The views of a scene show one set of named points, each view turned or mirrored, and shifted as a whole, with a little noise and some points left out.

Scene 1
View 1
z405: [9,5,-10,-2,20,3,-2,32,-11,-7,2,3,-9,20,21,3,9,-16,-18,-8,8,-3,-15,-1,-33,13,8,-2,10,-2,8,6,-3,-5,-10,7,17,-13,5,-1,-18,9,13,0,7,15,-2,-2,-1,14,-9,-3,0]
z872: [-3,1,-9,5,7,-1,-38,4,-5,30,9,4,4,18,21,8,19,-31,-12,-8,12,-20,-14,-10,-24,30,10,-9,8,-7,0,4,20,6,4,13,15,-7,1,-34,-2,36,31,8,-5,-1,16,-29,40,-12,-15,17,-2]
z502: [5,4,-7,-3,16,6,-6,19,-13,-3,1,4,-6,20,21,-2,9,-18,-13,0,7,-9,-19,0,-31,11,4,-3,10,-3,9,3,9,-1,-3,6,11,-12,7,-10,-9,13,15,5,7,12,2,-10,10,7,-7,5,-5]
z627: [14,5,-10,-7,29,11,18,41,-15,-29,-3,1,-16,23,24,-1,2,-10,-20,-1,4,1,-19,6,-39,-1,4,1,12,1,17,7,-8,-8,-16,2,15,-16,11,15,-23,-6,5,0,17,24,-11,11,-20,24,-4,-9,-5]
z439: [-5,6,-2,12,-8,-9,-33,-7,-7,33,-2,7,19,9,6,2,18,-25,-8,-11,5,-18,-10,-14,-18,33,8,-16,2,-7,-10,-1,25,3,6,8,6,-6,-4,-36,6,40,24,-1,-13,-11,19,-31,40,-16,-12,22,0]
z728: [13,14,1,4,6,3,33,26,-19,-33,-21,8,6,9,-1,-14,-2,4,-14,-4,-9,10,-15,4,-27,2,1,-11,2,5,2,-1,-2,-13,-15,-5,-2,-14,-2,14,-10,-3,-11,-18,4,11,-9,11,-28,22,2,-2,-4]
z347: [1,9,3,3,2,4,4,4,-17,-7,-13,7,9,12,6,-9,5,-12,-10,4,-2,-7,-19,-1,-26,7,0,-11,4,-1,2,-3,17,-1,-1,0,-2,-11,4,-13,2,16,6,-3,2,3,4,-12,8,0,-2,13,-9]
z961: [12,13,1,5,6,2,31,21,-20,-31,-20,8,8,8,-2,-14,-3,1,-14,-3,-9,7,-15,5,-28,3,1,-10,1,3,2,-2,1,-12,-14,-6,-2,-13,0,11,-8,-1,-11,-18,4,9,-9,10,-24,17,1,-1,-3]
z994: [12,18,4,6,-1,1,41,20,-22,-37,-30,10,15,4,-12,-17,-6,9,-13,-5,-14,13,-13,4,-24,2,0,-14,-2,6,-4,-5,2,-15,-16,-10,-9,-14,-5,15,-6,-2,-17,-26,1,6,-12,13,-33,20,5,-1,-3]
z769: [5,10,-1,4,3,2,6,12,-16,-9,-12,7,8,12,6,-6,4,-9,-12,-2,-2,-4,-15,-1,-26,11,2,-11,3,-1,0,-2,9,-5,-6,0,1,-10,1,-6,-4,12,5,-9,1,5,0,-6,1,6,-4,8,-5]
z957: [10,6,-4,-11,28,18,22,29,-19,-34,-6,2,-17,26,26,-9,-2,-11,-15,13,4,-3,-27,8,-40,-11,-3,1,13,1,20,0,3,-5,-9,0,9,-16,17,10,-13,-5,2,6,23,24,-10,5,-14,18,1,-2,-13]
z753: [10,14,1,8,-1,-2,24,20,-19,-22,-22,9,15,4,-7,-10,0,3,-12,-9,-9,7,-10,-1,-24,11,3,-14,-1,4,-4,1,3,-12,-13,-4,-3,-12,-5,6,-7,5,-7,-22,-2,4,-5,7,-20,15,-1,2,-1]
View 2
z728: [9,-4,29,4,-11,16,6,0,3,14,-3,2,-5,-21,26,25,14,-1,-6,8,10,5,-7,-18,-1,8,-11,-20,15,11,12,12,-20,-8,-6,-2,0,24,15,-22,3,2,-15,-11,16,4,15,-5,2,-18,-4,-11,0]
z961: [9,-4,27,2,-10,17,7,0,1,13,-4,1,-5,-21,24,21,13,-2,-5,7,11,3,-5,-15,0,9,-12,-19,14,12,11,11,-18,-10,-4,-3,0,21,16,-19,5,0,-15,-10,14,1,13,-4,3,-17,-4,-9,1]
z405: [-11,4,15,-10,-19,2,-10,10,-17,5,-7,-10,-17,-2,10,22,16,-9,-8,0,21,-17,18,-9,11,-1,4,-4,1,-3,14,7,-7,-14,8,7,8,18,3,-7,26,3,-2,-4,-9,-12,4,-4,-18,-19,8,-3,-3]
z347: [-6,2,7,-6,-6,15,3,4,-11,3,-12,-7,-8,-14,3,2,-1,-8,6,-5,22,-16,13,-3,4,16,-11,-3,10,13,3,-5,-10,-19,12,1,-11,10,11,0,13,-4,-7,-3,-3,-18,1,2,3,8,-3,2,-1]
z439: [-8,3,-23,-13,-9,15,11,27,-34,-12,-12,-13,-6,2,-14,-29,-1,-6,19,-17,30,-56,22,13,2,18,-23,18,10,16,14,-11,-11,-22,32,19,-15,-2,-6,20,19,-11,-7,3,-28,-37,-11,6,-5,25,2,4,-4]
z872: [-20,7,-14,-19,-12,5,-5,21,-33,-9,-14,-18,-16,5,-14,-12,-1,-11,11,-16,31,-44,33,6,10,10,-7,15,2,6,9,-12,-3,-22,30,16,-6,1,-3,18,29,-5,2,3,-30,-37,-11,5,-12,13,5,8,-4]
z627: [-12,4,31,-7,-18,-1,-16,-5,-4,15,-7,-8,-20,-11,21,42,19,-10,-17,7,16,4,13,-20,12,-5,11,-16,0,-7,8,12,-6,-11,-3,-2,13,25,11,-17,23,7,-1,-9,6,-2,10,-6,-17,-32,5,-5,-1]
z502: [-15,7,11,-12,-12,3,-9,6,-17,4,-12,-11,-16,-5,4,14,7,-10,-1,-5,23,-17,22,-5,11,4,0,-1,2,0,6,-1,-4,-18,12,4,2,12,6,-1,24,1,0,-3,-9,-20,0,-1,-10,-6,5,3,-1]
z957: [-17,7,32,-7,-11,2,-18,-14,0,17,-11,-9,-19,-19,16,40,6,-13,-13,5,19,15,18,-19,15,1,12,-16,3,-4,-5,0,-1,-16,-1,-10,6,22,20,-14,21,7,3,-7,11,-6,10,-4,-7,-21,1,1,0]
z769: [-2,-1,10,-5,-12,15,3,7,-11,5,-8,-6,-6,-14,8,6,6,-4,3,-2,19,-16,8,-5,4,12,-11,-5,10,12,8,2,-13,-16,10,3,-6,12,10,-6,12,-2,-9,-5,-3,-14,4,0,1,-1,0,-3,-1]
View 3
z502: [9,1,-6,12,11,-9,4,-7,0,-1,2,1,-7,-12,-7,-3,6,11,-3,17,9,-9,-23,-2,19,9,-10,-6,-8,0,10,-10,12,6,9,0,-2,3,4,-10,17,4,3,2,10,10,-11,-17,-14,25,-4,14,-5]
z872: [18,7,-1,14,14,-24,-14,-4,12,7,14,10,-5,9,-18,-12,-1,30,-19,27,31,-12,-39,-5,21,17,-10,-18,-4,11,19,-5,19,2,35,6,-11,11,2,-1,9,3,-2,-23,16,7,8,-18,-36,17,-12,28,-14]
z728: [-8,-16,7,-3,-4,2,10,2,-8,-11,-13,-3,0,-28,-1,8,14,-9,25,-7,-19,-3,6,-7,12,-4,4,7,5,-11,-8,-11,5,4,-12,-6,16,-2,2,-9,6,4,0,32,4,4,-9,-1,9,32,6,-9,16]
z627: [2,-4,-15,16,12,4,27,-10,-20,-10,-3,-8,-6,-25,5,4,14,-4,9,14,-14,-5,-13,1,15,5,-10,2,-8,-10,3,-20,1,15,-24,-10,6,-5,9,-18,26,8,9,31,5,15,-32,-11,4,35,1,8,7]
z347: [3,-4,7,0,2,-8,-8,-2,12,-1,-7,5,-6,-15,-12,0,8,6,5,5,8,-9,-11,-6,18,7,-5,-5,-1,2,4,-2,14,-4,23,5,1,6,-4,-5,10,-1,-4,-1,8,3,0,-16,-11,24,0,1,-2]
z957: [2,1,-16,11,10,6,21,-14,-11,-8,-14,-7,-13,-34,4,8,14,-10,9,14,-7,-8,-9,4,16,9,-14,3,-14,-9,4,-14,2,6,-10,-4,2,-4,0,-22,31,3,6,21,3,13,-36,-23,8,35,5,0,-2]
z994: [-14,-22,15,-9,-9,3,4,6,-4,-13,-18,-2,2,-31,-3,10,15,-13,31,-15,-22,-4,14,-10,9,-8,9,10,9,-11,-12,-5,5,-1,-9,-3,20,1,-1,-6,-1,1,-5,35,5,-1,-2,1,13,32,9,-17,21]
z405: [9,-3,-8,15,13,-10,14,-6,-12,-4,8,-2,-1,-7,-3,-3,8,11,-2,19,-1,-7,-24,-2,17,8,-6,-4,-4,-4,8,-17,9,14,-8,-6,3,1,11,-10,17,8,5,14,10,12,-15,-8,-13,28,-7,18,3]
z753: [-7,-19,13,-4,-5,-4,0,5,-2,-8,-7,1,4,-18,-6,5,10,-2,21,-7,-14,-4,1,-12,12,-4,7,4,9,-7,-7,-5,9,2,-2,-4,16,4,2,-3,0,4,-1,24,9,1,4,3,0,29,4,-6,16]
z439: [13,0,13,5,5,-28,-28,3,22,8,13,13,1,14,-25,-13,-3,34,-13,16,30,-10,-32,-11,20,11,-1,-19,6,15,15,2,23,-4,46,10,-5,13,0,10,-6,3,-8,-27,18,0,28,-10,-41,11,-12,24,-9]
z769: [1,-7,6,2,2,-9,-4,0,5,-1,-4,4,-2,-15,-9,0,9,7,8,5,1,-7,-10,-7,17,5,-2,-3,2,-1,3,-6,12,-1,13,2,6,5,0,-4,7,2,-3,8,9,3,1,-9,-9,24,-1,4,4]
View 4
z753: [13,2,3,-2,-3,10,-17,-3,-7,-3,5,4,7,12,-3,-1,11,15,4,2,14,12,-10,-18,-11,-16,16,3,5,3,19,-5,-3,-2,-2,5,-5,-27,-12,-7,2,7,-2,6,3,11,14,9,6,6,-14,13,-16]
z957: [0,11,-25,-3,0,-2,-8,5,-4,21,16,4,32,21,26,2,19,12,-11,-10,15,-17,-9,11,-5,-10,11,-26,-18,-7,18,-12,30,-1,9,-14,5,-10,-9,13,2,9,9,16,15,8,23,16,-2,24,-27,20,-6]
z627: [5,8,-30,-2,-5,-2,-15,-1,-11,22,9,11,27,31,18,6,24,21,-2,-13,17,-8,-14,9,-4,-19,7,-22,-18,9,22,-15,22,-1,8,-10,16,-13,-10,12,-1,10,11,11,9,7,21,24,-5,24,-29,22,-12]
z728: [13,4,-4,-4,-4,7,-22,-4,-9,6,9,3,15,19,4,-3,12,19,4,1,15,3,-12,-15,-22,-18,17,-2,-1,-1,19,-12,6,-5,-3,-2,-10,-24,-14,-4,2,10,5,5,10,11,20,16,2,15,-17,12,-18]
z994: [17,2,8,-4,-3,9,-26,-5,-5,4,11,-2,13,16,-1,-6,8,19,6,7,14,4,-12,-27,-31,-18,21,6,5,-6,19,-14,3,-6,-6,0,-22,-29,-18,-9,4,11,3,3,10,12,20,15,5,11,-14,8,-22]
z961: [12,5,-2,-4,-3,6,-19,-3,-6,5,10,1,15,17,5,-3,11,17,0,2,13,3,-10,-15,-19,-16,17,-1,0,-3,18,-11,7,-4,-1,-2,-9,-23,-14,-5,3,9,2,7,7,11,19,14,3,13,-17,11,-16]
z872: [-6,15,-21,4,5,1,24,9,-3,-21,-5,14,-2,-11,8,11,15,-12,-23,-19,10,19,9,28,60,1,3,-23,0,18,2,26,-4,10,16,13,37,-14,18,12,-6,-5,-25,28,-11,6,1,-15,7,-15,-20,28,8]
z405: [3,9,-25,1,-1,0,-2,0,-10,3,3,13,13,15,12,9,20,10,-8,-14,14,5,-6,15,18,-11,6,-20,-10,15,14,1,8,1,9,0,25,-15,0,9,-4,5,-3,17,0,4,13,9,-1,8,-24,23,-5]
z347: [3,11,-4,0,4,7,5,7,-1,-9,8,2,9,-4,8,0,8,-3,-16,-5,11,7,2,4,19,-3,14,-11,4,-3,9,8,5,1,6,4,3,-20,1,3,2,2,-14,20,2,10,11,-6,8,-2,-15,18,-3]
z439: [-1,13,-5,3,7,7,23,8,-3,-35,-7,11,-14,-20,-5,6,9,-15,-21,-13,7,30,12,15,59,3,7,-12,13,18,-1,32,-19,9,10,22,29,-23,17,3,-4,-7,-32,24,-17,8,-3,-24,12,-26,-12,23,5]
z502: [-1,11,-17,1,2,2,6,6,-5,-3,3,7,11,4,11,5,17,0,-15,-12,14,5,0,15,27,-6,8,-20,-5,7,9,9,8,4,9,3,20,-15,3,9,-2,2,-9,20,-1,7,12,-1,3,2,-22,21,-1]
View 5
z769: [-4,-9,11,-7,4,1,-11,8,-1,-3,20,-5,2,1,4,-5,-7,-11,14,1,-2,1,-4,3,-17,-2,12,-2,-2,10,4,-4,-5,4,-22,-7,-6,1,17,6,1,17,5,-12,19,9,5,5,16,2,-9,1,0]
z728: [-20,-23,16,-8,5,18,-2,-13,1,-2,28,-19,24,-1,15,0,-9,-22,3,6,-2,2,-11,-1,-20,0,11,-10,2,7,14,2,0,20,-38,-5,-10,-11,7,-10,12,7,-11,-9,-10,27,6,6,15,1,-4,2,8]
z957: [-19,-8,18,-5,-7,37,4,5,-9,-4,26,-9,10,32,8,12,1,-24,6,0,4,1,-6,3,0,-12,8,-12,-5,22,10,24,9,-16,-35,-9,-17,-8,16,-24,14,12,-12,-1,9,21,-10,2,10,2,0,8,-8]
z994: [-20,-29,18,-9,13,15,-3,-16,1,-2,30,-27,27,-15,19,-4,-19,-20,4,7,-6,-2,-12,-1,-24,5,18,-12,2,7,16,-3,0,31,-37,-4,-11,-14,3,-15,7,7,-10,-16,-16,29,13,7,19,-1,-5,0,15]
z347: [2,-7,11,-5,9,-1,-12,16,-5,-7,17,-2,-4,2,2,-6,-10,-8,17,-1,-1,-4,-2,4,-13,-5,18,-3,-3,15,2,-5,-4,1,-17,-8,-8,2,19,2,-5,17,7,-15,25,6,3,0,16,2,-10,1,-4]
z627: [-20,-8,17,-9,-14,35,4,-4,1,0,27,-6,16,29,8,10,9,-27,-1,2,7,10,-7,1,-7,-8,-6,-10,-1,9,12,19,4,-12,-41,-7,-11,-8,15,-11,24,11,-14,5,3,23,-9,8,5,3,1,9,-10]
z872: [20,15,1,-5,-4,-18,-19,32,1,-5,9,21,-25,14,-12,-9,4,-1,26,-6,3,5,7,4,-13,-8,1,9,-6,11,-11,-12,-17,-21,-4,-9,2,16,32,30,-3,27,22,-8,55,-14,-2,6,10,9,-15,5,-20]
z502: [-1,2,10,-7,-6,8,-9,16,-2,-4,18,7,-5,20,-2,1,4,-14,14,-2,5,6,0,4,-9,-8,2,0,-3,11,3,4,-5,-15,-22,-9,-7,3,23,6,7,19,5,-4,29,5,-5,6,9,4,-6,7,-13]
z961: [-17,-21,17,-7,7,16,-4,-11,0,-1,28,-17,20,-3,13,-1,-10,-20,4,5,-3,1,-10,0,-20,1,14,-9,1,7,13,1,0,18,-35,-5,-10,-10,9,-11,9,8,-9,-11,-7,24,6,5,16,0,-4,1,7]
z405: [-5,-1,10,-9,-15,14,-5,5,5,0,22,6,4,23,0,3,11,-18,8,1,7,11,-2,1,-12,-7,-9,-2,-1,5,3,5,-7,-12,-28,-7,-3,0,21,11,18,16,-2,1,17,9,-5,11,4,6,-5,9,-12]
z439: [24,10,1,-6,6,-32,-26,34,0,-8,8,18,-26,-4,-11,-17,-6,5,30,-6,0,3,7,4,-21,-4,12,10,-5,9,-10,-24,-20,-7,2,-8,3,17,30,36,-13,27,28,-17,55,-16,7,5,16,6,-20,-1,-13]
z753: [-13,-23,15,-9,9,4,-6,-11,4,-2,26,-19,19,-13,14,-7,-15,-14,5,6,-4,0,-10,-2,-26,3,16,-8,2,4,11,-9,-4,27,-32,-5,-7,-9,8,-2,5,9,-4,-16,-4,21,12,7,18,2,-8,0,12]
View 6
z405: [-2,-17,-16,-6,-6,11,-12,3,-12,0,9,14,-2,4,-17,-7,5,4,25,11,7,-4,2,-1,-4,-14,26,16,-19,15,-2,5,-3,-1,11,-1,2,4,-15,-7,-10,-2,3,-7,-30,11,-19,-27,-14,16,14,9,-12]
z872: [-1,-29,-4,-12,21,23,-3,19,1,-5,12,32,-8,9,-10,30,-23,-14,10,-2,-27,20,4,-30,5,-35,16,16,-8,14,-11,17,21,-19,7,1,9,12,-9,-1,-17,-13,-17,-7,-36,17,-18,-31,5,27,11,-5,7]
z753: [-2,6,-9,4,-1,-5,-10,-8,5,-10,-1,-1,8,1,1,-13,3,1,24,-1,14,-11,8,20,-8,7,22,0,-18,0,-5,2,-4,8,-2,1,-6,-18,-8,-23,9,-14,8,9,-20,-14,-22,-2,5,-3,-2,1,-6]
z627: [-1,-9,-23,-3,-26,4,-18,-9,-21,3,11,5,0,-1,-24,-16,22,7,25,17,29,-15,5,17,-9,-3,33,17,-28,5,7,-2,-12,7,10,-3,-3,1,-15,-7,-2,2,13,-8,-29,7,-18,-22,-19,16,16,19,-22]
z439: [-3,-22,5,-9,35,18,3,21,15,-12,4,31,-2,11,4,33,-34,-16,10,-12,-40,21,3,-30,4,-33,8,7,-2,13,-18,19,27,-19,1,4,9,3,-5,-9,-12,-20,-20,2,-33,6,-20,-22,16,18,0,-15,18]
z961: [0,8,-14,3,-11,-5,-15,-13,-1,-6,2,-1,7,-4,-4,-13,11,2,21,4,23,-15,9,24,-10,10,24,4,-22,-8,1,-2,-7,10,-3,-2,-7,-17,-8,-19,11,-12,12,9,-22,-13,-22,-2,3,3,3,6,-11]
z769: [-1,-4,-8,0,3,5,-10,-1,2,-7,4,12,1,1,-4,7,-3,-6,15,-1,3,-1,8,3,-5,-8,20,7,-16,-2,-3,5,6,-2,0,0,-1,-7,-6,-12,2,-15,1,3,-27,-3,-20,-12,7,12,3,0,-2]
z957: [1,-5,-25,-5,-31,6,-21,-15,-21,3,15,9,-4,-9,-23,1,23,1,12,15,33,-12,9,16,-8,-5,34,19,-30,-13,12,-2,-7,2,4,-9,-5,-1,-8,-2,3,-1,13,-4,-31,7,-17,-17,-8,26,18,17,-22]
z994: [-2,18,-12,8,-11,-11,-15,-17,5,-11,-2,-9,11,-3,2,-18,11,3,22,1,26,-19,10,33,-14,19,24,0,-22,-11,0,-2,-6,14,-7,-1,-11,-27,-5,-26,17,-16,14,14,-18,-22,-23,5,8,-7,-4,3,-9]

Which points are out of place in each view (at most two, in the order of its rows)? Write - if all are in place.
view 1 => z872
view 2 => -
view 3 => -
view 4 => z405, z502
view 5 => z439, z753
view 6 => -
